Each scene shows the same named points in several views. A view is turned or mirrored, and shifted as a whole, has a little noise and may leave points out.
In the rows, 128 means zero.

Scene 1
View 1
j_706: [186 119 181 134 180  97 175  52 172 108 107 154 177  90 154 117 169 148
 117 105 104 121 106 137  95 167  98 128 120  92  57 156 159 130 117 107
 151 186 121 142 116 129]
j_981: [180 123 145 178  91 120  65 132 137 163 107 124 183 119 129 163  87 178
 102 150 151  89  96 142 140 134  82 100  88 150 153 174 158 141  88 136
 142 139 110  61 112 206]
j_624: [163  95 169 105 169 102 184  70 173 121 136 136 158  83 151 126 130 141
 128 137 132  97  96 110 108 148  94 144 104 112  86 162 140 149 119  97
 168 170 118 143 119 142]
j_372: [176 106 172 105 169 104 188  65 158 142 152 136 157  88 126 117 123 144
 135 135 122 101 106 117 107 151 104 166  86 123  92 149 140 136 113 102
 168 156 120 135 115 149]
j_999: [146 112 171 133 155  96 167 112 167 144 170 139 141  61 125 131  83 157
 121 169 159  69 105 121 124 112  86 169  72 138 140 128 124 125 119 108
 161 148  99 134  89 177]
j_471: [114  71 137  95 121 121 139 161 144 180 196  91 126  80 112 139  32 149
 124 223 225  49 102  83 144 106 102 174  50 186 202 153  81 169 118 116
 164 122  99 101 127 206]
j_301: [156 104 174 116 162  95 184  98 160 148 170 139 146  82 126 118  92 156
 126 152 147  71  95 126 120 130  72 149  76 120 128 138 126 144 116  98
 174 150  99 134 114 161]
j_691: [146 124 161 174 133 127 119 137 139 156 127 128 179  96 147 131 111 166
 107 148 176  88  98 140 138 127  92  97 120 143 145 155 123 155 119 124
 130 152 107  93 122 176]
j_412: [142  95 163 119 171 101 162  85 207  85 104 134 157  64 177 148 153 133
 114 146 151 108 104  96 102 133 105 137 116 110  78 172 138 140 129 101
 155 187 130 156 104 150]
j_473: [179  83 166  71 148  80 190  73 148 165 191 130 134 106 103 120  68 154
 137 156 122  67  84 119 115 146  63 170  48 117 136 144 139 147  96  98
 204 137 100 128 126 165]
j_855: [176  87 144  83 124 103 146  77 172 137 142 115 140  86 116 158  86 142
 132 170 136  94 114  80 109 143 110 193  48 159 115 173 146 127  97 111
 180 145 123 120 111 192]
j_46: [173 106 158 117 155 120 140  70 158 130 113 123 173 102 144 131 144 145
 117 133 134 122 128 104  99 171 135 151  99 144  85 170 143 137 112 118
 142 167 124 118 138 147]
j_55: [133 105 153 154 150 131 119 125 153 136 112 117 182 104 169 131 144 150
  99 148 185 106 115 115 120 149 126  98 129 143 118 165 116 161 125 127
 116 171 114 104 143 154]
j_50: [131 107 167 128 176 119 170 106 147 149 160 123 158  79 136 107 126 144
 117 158 181 102 134 106 111 147 143 162 101 158 127 134  99 140 131 118
 123 160 103 127 132 148]
j_320: [174  71 154  67 148 110 172  78 149 152 157 112 155 120 132 126 101 139
 134 151 139  88  83  99 111 165  95 142  84 127 112 184 132 176 107  98
 187 154 118 117 155 152]
j_305: [170 120 174 133 174 145 180  72 154 128 105 126 201 102 173 113 178 137
 132 108 141 122  81 122 120 164 113  90 160 105  65 185 137 176 129 103
 149 176 139 120 142 126]
j_516: [146  86 154  92 151  95 171  96 168 145 175 120 128  71 121 136  79 146
 128 182 163  78 116  89 113 125 103 193  51 149 138 146 118 133 114 104
 170 148 107 135 109 174]
j_159: [125 105 142 182 118 128  72 156 180 114  85 119 171  85 179 167 129 158
  85 169 200 100 116 113 127 119 112  92 122 148 137 171 128 145 120 136
 114 175 112  99 112 188]
j_188: [116 114 152 164 133 120 125 160 165 152 156 120 146  58 135 147  68 162
 107 194 209  63 113 112 145  89  98 153  78 164 180 136 103 137 125 124
 135 142 102 112  89 203]
j_942: [174  95 167 101 174  89 172  48 183 106 119 144 159  95 153 126 156 141
 118 122 110 117 116 109  85 170 106 150  96 104  62 161 156 129 114 108
 164 184 123 148 124 135]
j_791: [158 123 173 138 180 113 172  82 144 143 144 139 172  90 142 103 146 152
 116 129 148 115 127 123 110 156 132 148 110 136  97 139 122 134 129 115
 128 166 111 131 128 134]
j_631: [146  42 158  49 160  46 161  78 172 132 176 143 108 123 121 128  92 149
 102 162 129  71 121 109  68 176  85 172  36 110 127 135 130 135 101 110
 173 172  77 153 155 145]
j_304: [186 115 178  99 178 103 216  37 210  93 123 140 154  39 146 142 136 124
 152 134 104 107  91  97 112 120  84 188  92 104  53 170 164 122 121  80
 201 169 153 166  71 156]
j_707: [140 118 159 157 151 129 134 120 164 135 123 123 172  74 155 137 124 153
 113 155 181  95 108 112 132 125 115 127 114 148 122 159 122 144 126 121
 133 162 118 115 109 171]
j_499: [128  65 151  67 161 111 184 110 153 161 185 100 136  92 129 114  87 135
 130 184 192  78 105  81 114 145 122 172  74 152 144 160  94 173 124 102
 165 147 105 132 147 161]
j_595: [149  71 154  70 157  73 166  72 172 136 175 130 109  81 106 133  92 143
 115 177 144  90 151  83  80 157 131 230  26 160 122 130 119 104 107 118
 155 156  97 153 122 166]
View 2
j_320: [ 88 161  80 110  99 130 135 150 121  81 158 115 174 109 131 136 148  76
 130 194 147 151 113 139 184 137  78 111  92 121  77 165 136  93 143 176
 154 154  91  96 148 114]
j_473: [104 168 113 107  90 135 161 137 105 104 188 101 183 132 117 171 135  57
 154 192 162 128 120 123 164 129  95 101  95 152  76 184 107  95 129 164
 130 180  60 149 157 115]
j_372: [102 179 115 114  99 111 144 147  96  94 172 103 159 123  94 121 154  92
 148 208 137 138 118 138 180 121 120 101 103 145  93 163 132  96 135 169
 135 148  88 116 133 126]
j_159: [101 125  70  83 132 137 102 161 179 133 174  72  77 124 176  79 167 151
 163 169 149 175 113 112  89 126  94 128  98  99 157 122 149 109 106 196
 112 113 178  61  83  77]
j_624: [ 84 175 111 101 108 115 124 151 108  90 167  98 158 121  92  92 158 107
 154 201 122 145 115 147 188 123 126  97 100 133 103 145 135  87 133 179
 133 137 101  92 121 120]
j_188: [124 117  96  36 117 151 164 135 177 178 201  88 109 155 170 140 135 131
 181 171 150 155 114 109 108 128  89 151  76 138 142 163 107  82  86 173
 103 136 144 120 108  67]
j_706: [ 90 198 130 142 113 107  98 166  81  86 166  94 136 112  68  68 175 120
 147 216 113 137 109 131 172  99 159  77 118 138 106 120 149 107 142 176
 137 130 108  73  89 143]
j_305: [ 70 177 103 114 120 135  93 175 112  96 140 109 144  82  98  67 144 127
 124 231  93 154 101 128 197  99 126 102 111 112  86  89 158  95 140 196
 155 123 114  26  76 132]
j_942: [ 89 189 117 140 108  95 107 152  87  68 164 102 145 124  73  78 185 110
 141 199 125 145 115 153 183 118 143  78 115 137 111 148 153 103 145 171
 143 130 110  96 118 137]
j_471: [119 104  67  25 108 161 190 119 190 167 185 114 150 157 200 190 115  88
 155 163 169 154 124 125 133 157  35 167  61 129 118 202 101  69  94 165
 121 149 132 144 157  61]
j_46: [112 169  95 133 109  96 124 156 107 100 156 120 117 110 110  95 179 121
 126 211 138 157 120 129 167 120 116 118 103 123 111 141 156 110 136 172
 157 121 133  75 116 130]
j_304: [102 183 119  90  91  67 160 150  78  63 190  68 156 121  50  67 163 119
 204 215 118 145 121 178 215 108 161  97 106 170  93 149 137  73 136 186
 114 126  68  94 144 124]
j_595: [132 167 107 113  98  84 171 111 114 108 180 136 143 171 100 146 187  96
 138 173 158 137 134 158 172 154 110 118  86 153 136 224 123  92 130 135
 141 135 131 177 164 120]
j_50: [108 155 115  81 120 130 141 137 135 158 162 143 131 144 118 123 156 130
 121 202 117 139 115 130 174 130 108 135  85 131 128 160 128  84 116 150
 149 125 153 115  96 113]
j_499: [ 91 143  82  60 111 139 159 129 152 122 160 139 174 145 139 152 135  92
 127 181 137 145 117 156 193 157  66 137  72 130 107 191 121  66 124 157
 145 142 120 129 148  95]
j_981: [131 133  80 123 107 143 126 170 146 135 190  64  82  96 196 133 150 107
 162 195 194 173 114  57  61 100  76 134 104 113 105 121 141 144 109 200
 123 149 126  68 110  90]
j_707: [107 145  97  77 118 134 133 154 141 142 172  99 109 126 139  98 151 139
 153 197 130 157 114 119 143 114 105 133  93 125 119 129 136  92 110 182
 129 123 143  77  95  95]
j_691: [104 138 100  90 122 163 119 162 154 159 173  91 109 117 165 119 135 123
 146 196 140 155 107  85 108 104  93 130  98 116 115 119 128 110 105 186
 128 140 138  71  79  94]
j_516: [114 154 101  83 100 116 167 128 124 116 183 111 157 148 120 146 150  92
 157 180 152 141 126 148 170 144  94 124  84 148 111 196 118  83 125 159
 132 148 106 147 155 102]
j_301: [ 95 159 122  84 105 146 142 144 120 129 185  95 166 139 111 140 134  93
 161 191 136 129 110 122 155 121 111 104  93 147 100 159 112  89 118 166
 118 164  91 127 119 106]
j_412: [ 84 169 102  87 119 102 114 152 126  80 169  82 135 131  89  56 176 137
 172 185 114 158 114 171 179 125 136  96 102 126 137 137 146  79 136 185
 120 112 132  81 110 109]
j_999: [115 149 120  68 108 134 160 133 129 149 200  86 140 155 120 134 142 111
 182 185 144 135 117 121 142 124 115 121  91 156 120 170 108  84 109 167
 109 149 109 140 123  96]
View 3
j_46: [146 158 127 112 149 127 147 109  93 126 115 111 148 142 101 142 128 139
  90 146  91 118 139 173 108 129 177 138 144 113 115 119 171 107 127 135
 101 143 147 119 163 118]
j_473: [122 121 167  89  97  65 136  90 176 108 122  92 145 128  82 174 148 120
 136 157 124 118 129 129 168 141 179  75 102 101 189 140 119 101 137 162
 149 133 141 108 148 105]
j_159: [155 165  78 110 180 142 108  84 127 158 114 165 157 133  84 166 144 128
  48  45  69 115  96 206 116 120 157 178 120 117  85 102 108 179 153 126
  76 108 121 140 112 108]
j_706: [131 159 126 134 119 130 143 130  74 110  99  67 135 189 114 130 137 152
 117 140  58 121 165 131 114 154 156 139 117 123 134 115 199 119 145 109
  79 137 146 102 159  91]
j_855: [130 119 163  90 153  91 132  77 155 112 129 152 155 114  98 169 132 137
  89 157 111 122 128 170 124 136 169  89 116  73 116 123 125  92 129 153
 150 136 130 110 142 112]
j_595: [152 111 170  68 149  92 136  62 167  94 129 107 150 133 125 178 136 142
 123 179 132 146 148 178 139 108 142  60 178 109 105 104 136 107 110 183
 155 140 131  95 142  95]
j_791: [155 148 140 111 133 131 149 111 104 121 112  83 135 177 108 138 130 133
 107 143 101 106 139 164 115 104 176 139 158 157 139 120 160 136 139 148
  94 132 151 129 149 104]
j_942: [130 151 128 117 129 117 135 122  95 111 115  70 143 159 117 138 138 155
 119 149  70 132 175 145 125 154 148 119 130 107 113 119 191  99 132 124
 100 147 143  92 164  93]
j_320: [122 155 136  93 118  87 138 107 150 149 142  92 148 109  77 147 145 127
 111 139 102 106 139 162 161 144 195 113 115 104 152 158 138  83 122 154
 126 143 149 115 163 130]
j_305: [128 180 107 140 122 137 145 149  76 155 128  67 135 165  98  97 128 140
  92 117  53  87 150 157 117 139 200 178 108 139 137 154 182 115 147 110
  70 135 158 127 160 119]
j_624: [125 143 138 115 125 108 135 114 129 127 129  80 137 160 115 126 135 144
 113 134  78 112 153 144 135 142 169 122 115 118 128 139 157 111 143 132
 111 135 143 106 143  96]
j_631: [134 141 126  70 121  73 125  76 172 115 121  66 153 114  94 197 169 133
 148 139 115 158 156 159 192 142 137  66 161 109 135 117 146 107 108 172
 136 148 138  85 160  90]
j_372: [127 133 153 106 116  96 140 105 133 113 118  86 141 152 107 149 139 142
 121 158  98 120 149 140 134 140 171 103 118 111 149 131 155 103 140 144
 127 138 143 110 151  97]
j_55: [155 176  93 113 157 139 131 105 113 159 120 110 144 143  87 145 140 124
  71  82  84 103 115 197 125 107 182 176 144 146 113 124 137 154 139 138
  75 124 142 144 137 122]
j_50: [166 142 139  92 144 125 142  91 141 131 131  95 134 158 116 141 133 125
 100 135 114 104 123 188 124  81 178 127 170 168 125 125 127 149 135 166
 112 126 143 135 130 107]
j_707: [145 146 121 109 150 132 127  93 130 138 122 132 143 159  99 143 133 128
  76  97  85  99 110 179 112 105 173 155 124 134 120 123 119 160 152 139
  96 113 135 142 120 108]
j_188: [155 115 139  86 154 112 112  56 197 134 127 161 145 147  94 173 140 111
  74  81 118 103  79 186 128  85 166 127 122 136 128 114  58 186 159 166
 123  92 114 148  83  97]
j_471: [149 116 152  55 147  83 115  47 240 153 161 159 148  92  74 180 145  99
  86  99 146  97  74 208 170  78 195  97 133 126 141 148  30 146 137 198
 163 107 127 148 101 124]
j_499: [132 138 143  72 127  84 130  85 195 154 173  84 137 109 105 135 141 122
 112 132 120 100 129 192 179 105 195 100 145 136 130 167 104 101 122 182
 144 136 149 118 138 123]
j_516: [136 112 161  77 138  90 127  70 184 116 139 121 143 134 112 165 133 134
 109 142 118 121 125 170 145 111 165  81 133 114 128 128 106 123 134 169
 151 125 130 113 122  95]
j_691: [151 157 109 115 140 130 127  97 129 146 100 138 143 149  67 167 146 113
  76  78  96  98  88 173 122 110 187 171 111 137 156 120 108 173 158 142
  81 106 134 156 125 115]
j_999: [141 110 160  96 124 103 125  78 176 111 121 122 139 165 112 164 138 128
 108 123 111 111 113 146 132 110 159 101 117 125 148 119  98 155 155 157
 134 107 126 126 107  81]
j_304: [104 110 174 127 120 106 128 122 128  95 140  88 132 189 156 103 113 170
 111 167  56 109 181 115 109 160 157  98  77  85 106 137 165  88 155 109
 131 129 137  86 126  68]
j_301: [130 128 148 101 107  91 128  93 166 119 122  90 138 160  98 159 147 124
 123 124 107 112 126 135 151 126 172 107 110 131 168 132 117 139 151 152
 128 118 136 119 127  92]
View 4
j_372: [139 128 132 164 134 165 111 123 117 129  60 152 112 208 141 132 126 132
 140 136 115 127  97 161 132 155 159 161  97 140 152 156  84 153 137 125
 102 140 155 158 175 153]
j_55: [147 136 129 167 123 156 124 123 105 139 160 118 150 117 133 143 136 117
 108 106 119 125  53 139  91 149 176 142  65 168  99  91 132 127 156 134
 117  87 129 135 177 127]
j_412: [134 132 115 166 129 173 123 138 142 114 112 167 111 168 117 162 123 119
  79 156 128 109  59 175 104 159 203 175 110 168 151 137 102 130 143 161
 119  98 165 124 182 127]
j_631: [198 134 152 149  98 137 108 132 117 164  49 161  99 216 169 134 106 128
 120 117 148 122  93 154 124 173 121 121 129 165 159 212 130 160 156 100
  95 137 159 204 194 140]
j_499: [170 105 106 139  83 160 120 123  81 109 118 124 108 196 147 153  91 147
 134  57 171 134  83 128 122 153 143 137  79 148 144 160 121 131 158 116
  69 160 155 184 182 146]
j_981: [174 192 104 183 169 167 114 120 115 194 185 122 204 154 148 110 169 140
 149 118  51 189  92 138  88 149 124 141  74 127  85  96 137 134 132 113
  94  88 164 155 182 146]
j_516: [177 132  88 130  99 161 110 117  93 131 115 132 111 212 137 144 111 158
 124 106 131 144  99 162 124 173 141 145 104 122 152 171 127 128 139 111
  70 167 168 168 186 164]
j_320: [142 126 139 179 126 172 122 134 108 122  85 151 130 206 164 141 114 124
 150  87 136 142  93 113 125 131 138 147  82 160 141 153  87 156 153 131
  89 131 168 188 173 140]
j_706: [115 131 167 180 158 162 112 126 140 137  50 161 118 167 129 132 139 101
 120 184  95  98  76 178 127 158 198 173  94 168 133 123  77 161 139 150
 141  92 136 121 168 134]
j_46: [109 147 153 188 127 151 127 108  88 160  97 147 125 163 129 149 154  89
 106 129  84 118  72 145 112 139 173 140  77 143 132 136 111 133 159 148
 127 106 135 146 177 165]
j_159: [174 165  89 164 128 158 123 129 120 163 217 126 173 111 121 146 148 134
  81 121 102 152  51 154  67 162 172 147  82 161  96  92 163 106 140 131
 102  72 155 131 193 126]
j_691: [172 144 109 158 145 162 111 123 112 147 167 102 172 135 138 117 140 149
 143 112 102 153  80 150  94 162 156 153  63 152  86  81 135 133 135 113
  97 100 137 134 177 126]
j_595: [169 131 118 132  82 141 116 101  75 157  74 141  77 214 130 147 124 134
 100 113 118 123  99 174 129 177 139 126 115 116 175 214 139 127 153 112
  85 173 151 178 192 187]
j_471: [205 126  56 125  86 167 114 116  67 123 181 101 145 195 150 135 100 185
 154  28 152 183 104 117 109 159 108 133  72 117 123 142 146 115 143  87
  29 173 172 194 182 154]
j_855: [146 157  95 166 120 166 122 116  96 151 115 154 121 220 137 152 135 134
 117 109  96 158  98 145 122 148 137 147 106 112 164 179 112 125 144 132
  79 154 182 175 184 180]
j_188: [208 139  51 117 109 160 109 119  99 141 192  95 151 160 126 132 123 189
 124  94 122 166  89 172  94 189 144 148  83 124 111 115 162 107 127  97
  57 141 159 143 188 144]
j_942: [122 132 159 180 135 160 119 128 130 137  54 170 102 185 132 146 133 100
 102 171 111 100  78 168 125 154 182 162 107 165 154 155  86 153 147 152
 133 108 149 143 181 144]
j_301: [179 120 111 140 132 166 103 128 121 123  87 126 127 197 146 121 110 163
 153 125 131 140 104 167 125 175 149 167  94 152 129 136 104 152 131 108
  82 143 152 159 177 133]
j_707: [154 133 100 154 129 164 118 120 107 134 158 117 143 145 121 142 133 139
 116 119 112 136  72 159  99 158 177 161  74 147 110  98 126 123 140 128
 100 112 143 128 178 141]
j_305: [ 94 115 157 199 157 181 124 133 129 103  96 142 138 147 135 143 129  98
 134 137 121 102  59 138 115 126 204 178  59 185 110  79  65 157 150 165
 134  86 131 122 160 118]
j_791: [128 111 150 153 124 151 112 110  93 132  82 114 110 151 123 134 133 120
 130 135 106 105  79 168 121 162 183 154  72 150 123 113 108 143 147 128
 117 125 115 130 172 150]
j_473: [177 132 121 153 132 166 104 126 115 135  56 144 125 241 168 118 114 158
 174 107 129 151 121 147 140 162 116 153  99 137 147 173  90 164 135 101
  73 163 169 190 174 153]
j_50: [148 104 125 138  97 150 115 104  81 125 115 101 108 152 123 140 118 139
 120 101 127 112  75 163 115 168 172 142  69 143 122 125 130 127 146 117
  97 142 115 139 177 153]
j_624: [137 121 132 167 138 171 117 134 132 116  77 153 116 190 135 143 119 125
 122 142 130 114  81 162 125 152 178 168  96 162 144 139  86 148 139 143
 109 120 156 146 179 135]
View 5
j_595: [ 91  74 110 115 151 115 107 130  86  55 107  60  95 205  79 181 150 131
  93 168 171 102 145 170 100 101  87 148 115 115 121 149 160 160 118 119
 146 186 153 152 107 129]
j_942: [ 45 119  76 157 127  82 143 118  52  96 166  85 133 155 126 151 199 142
 111 149 170 107 145 147 140 147 121 128 114  91 144  65 132 155 119 152
 130 137 142 134 117 129]
j_55: [119 158 119 189 142  78 139 144  80  97 123 142  92  99  88 117 140 176
 134  92 117 121 121 137 160 106 123 116 151  83 166 105 146 145 123 151
  95 122 160 103 112 132]
j_707: [137 138 121 166 135  92 127 147  83  82 126 110  80 102 100 139 140 154
 115  83 130 130 126 162 144 104 121 127 153  94 167  93 136 135 127 138
 104 124 144 117 110 128]
j_320: [ 76  98 104 170 109 116 140 142  74 114 131 106  98 171  72 168 187 144
 101 105 112 122  97 138 110 116 127 129  94  98 150 107 166 159 134 157
 128 179  99 124 134 102]
j_999: [140 100  95 115 139 114  99 151  87  81 110  83  69 135 102 175 157 120
  89  82 131 133 129 185 106 115  96 143 138 129 153 109 130 136 123 117
 119 148 137 157 119 138]
j_372: [ 82  94  85 145 120 105 130 129  70 106 147  74 105 169 103 165 193 131
  96 115 154 124 126 154 115 134 111 132 107 113 153  86 141 152 127 142
 128 162 123 151 130 120]
j_631: [ 42  88  67 119 139  96 110 129  63  95  82 123 107 198  85 191 184 138
  93 154 125  96 117 162  92 124  89 146  94 110 116 148 163 169 105 132
 137 191 137 165 127 132]
j_301: [111 101  84 131 127 113 112 147  80 109 115  99  82 149  96 172 183 120
  96  80 123 133 113 170 101 130 107 136 121 127 155  96 134 143 118 127
 113 162 124 155 130 133]
j_50: [128 116 120 157 153 114 117 141 100  91 124 102  85 160  62 130 151 132
 133 106 155 116 133 149 129 101 105 124 149 121 154 113 145 144 109 132
 102 142 176 116 115 141]
j_855: [101  80 115 132 121 106 121 141  77  60 118  54  87 162 103 190 150 147
  68 138 139 120 131 165 108 102 105 151 107  92 140 121 163 157 149 134
 152 179 101 158 113 102]
j_473: [ 84  71  73 130 107 117 121 141  76 116 118  75  93 193  94 188 205 120
  74 102 129 128 110 160  82 140 101 143  91 137 147 106 151 164 129 134
 131 200  93 178 141 118]
j_624: [ 72 114  84 153 125 103 130 128  66 102 156  96 104 151 110 160 191 125
 109 112 147 121 124 160 126 139 128 125 118 101 148  69 132 140 121 144
 129 139 133 123 119 129]
j_706: [ 59 135  65 170 128  73 146 115  52 111 180  84 139 137 142 130 207 144
 118 120 176 118 148 143 152 161 121 121 126 103 160  42 119 153 113 151
 111 122 149 139 120 139]
j_516: [118  88 114 119 138 123 105 145  92  69 106  83  68 167  78 188 151 119
  91 117 134 119 124 177  92  98 107 143 122 109 141 126 151 137 130 120
 141 171 130 139 116 121]
j_691: [153 145 112 173 126  78 130 160  85 103 109 126  78  83  99 122 140 176
 108  54 103 136 115 149 145 109 109 126 156 106 183 104 142 149 131 142
  85 134 136 139 121 132]
j_981: [164 142 119 176 110  50 148 170  73  90  89  97  74  61 127 132 126 225
  70  58  89 143 119 142 161 103 102 145 145  90 191 120 166 171 164 142
  98 163  97 175 119 104]
j_304: [ 63  92  82 127 112 123 132 119  58  80 200  36 110 151 144 192 207  89
  87 128 179 134 145 184 117 146 143 134 107  92 141  29 109 115 136 140
 162 121 114 125 114 118]
j_159: [141 172 128 166 144  61 128 159  73  65  98 145  75  45 122 140 105 195
 111  93  94 123 128 164 166  93 118 134 168  60 170 112 142 136 137 142
 108 107 147 115  96 126]
j_499: [104  91 130 148 138 143 112 149  99  90 109 123  68 182  35 176 156 116
 118 110 113 118 101 154  94  89 118 126 118 107 136 135 160 138 122 138
 129 171 135 104 123 113]
j_791: [107 121 100 171 140  97 134 132  85 103 154  87 107 151  89 118 173 142
 133 107 169 115 140 140 143 126 110 117 141 124 162  86 134 153 111 139
  95 139 168 127 117 144]
j_412: [ 69 138  93 147 138  92 129 123  56  76 164 108 110 113 126 170 174 128
 115 138 145 114 138 172 141 128 136 124 133  69 142  57 121 116 123 144
 138 102 148 104 106 134]
j_471: [176  88 157 125 139 148  92 175 117  66  52 122  23 147  30 192 107 134
  92  67  72 135  91 177  79  53 100 143 135 111 150 177 175 132 140 120
 125 183 112 124 119 109]

Which points are out of place in each view (at most two, in the order of its rows)? Write none if all are in place.
view 1 => j_372
view 2 => j_516
view 3 => j_499
view 4 => j_46, j_471
view 5 => j_855, j_473
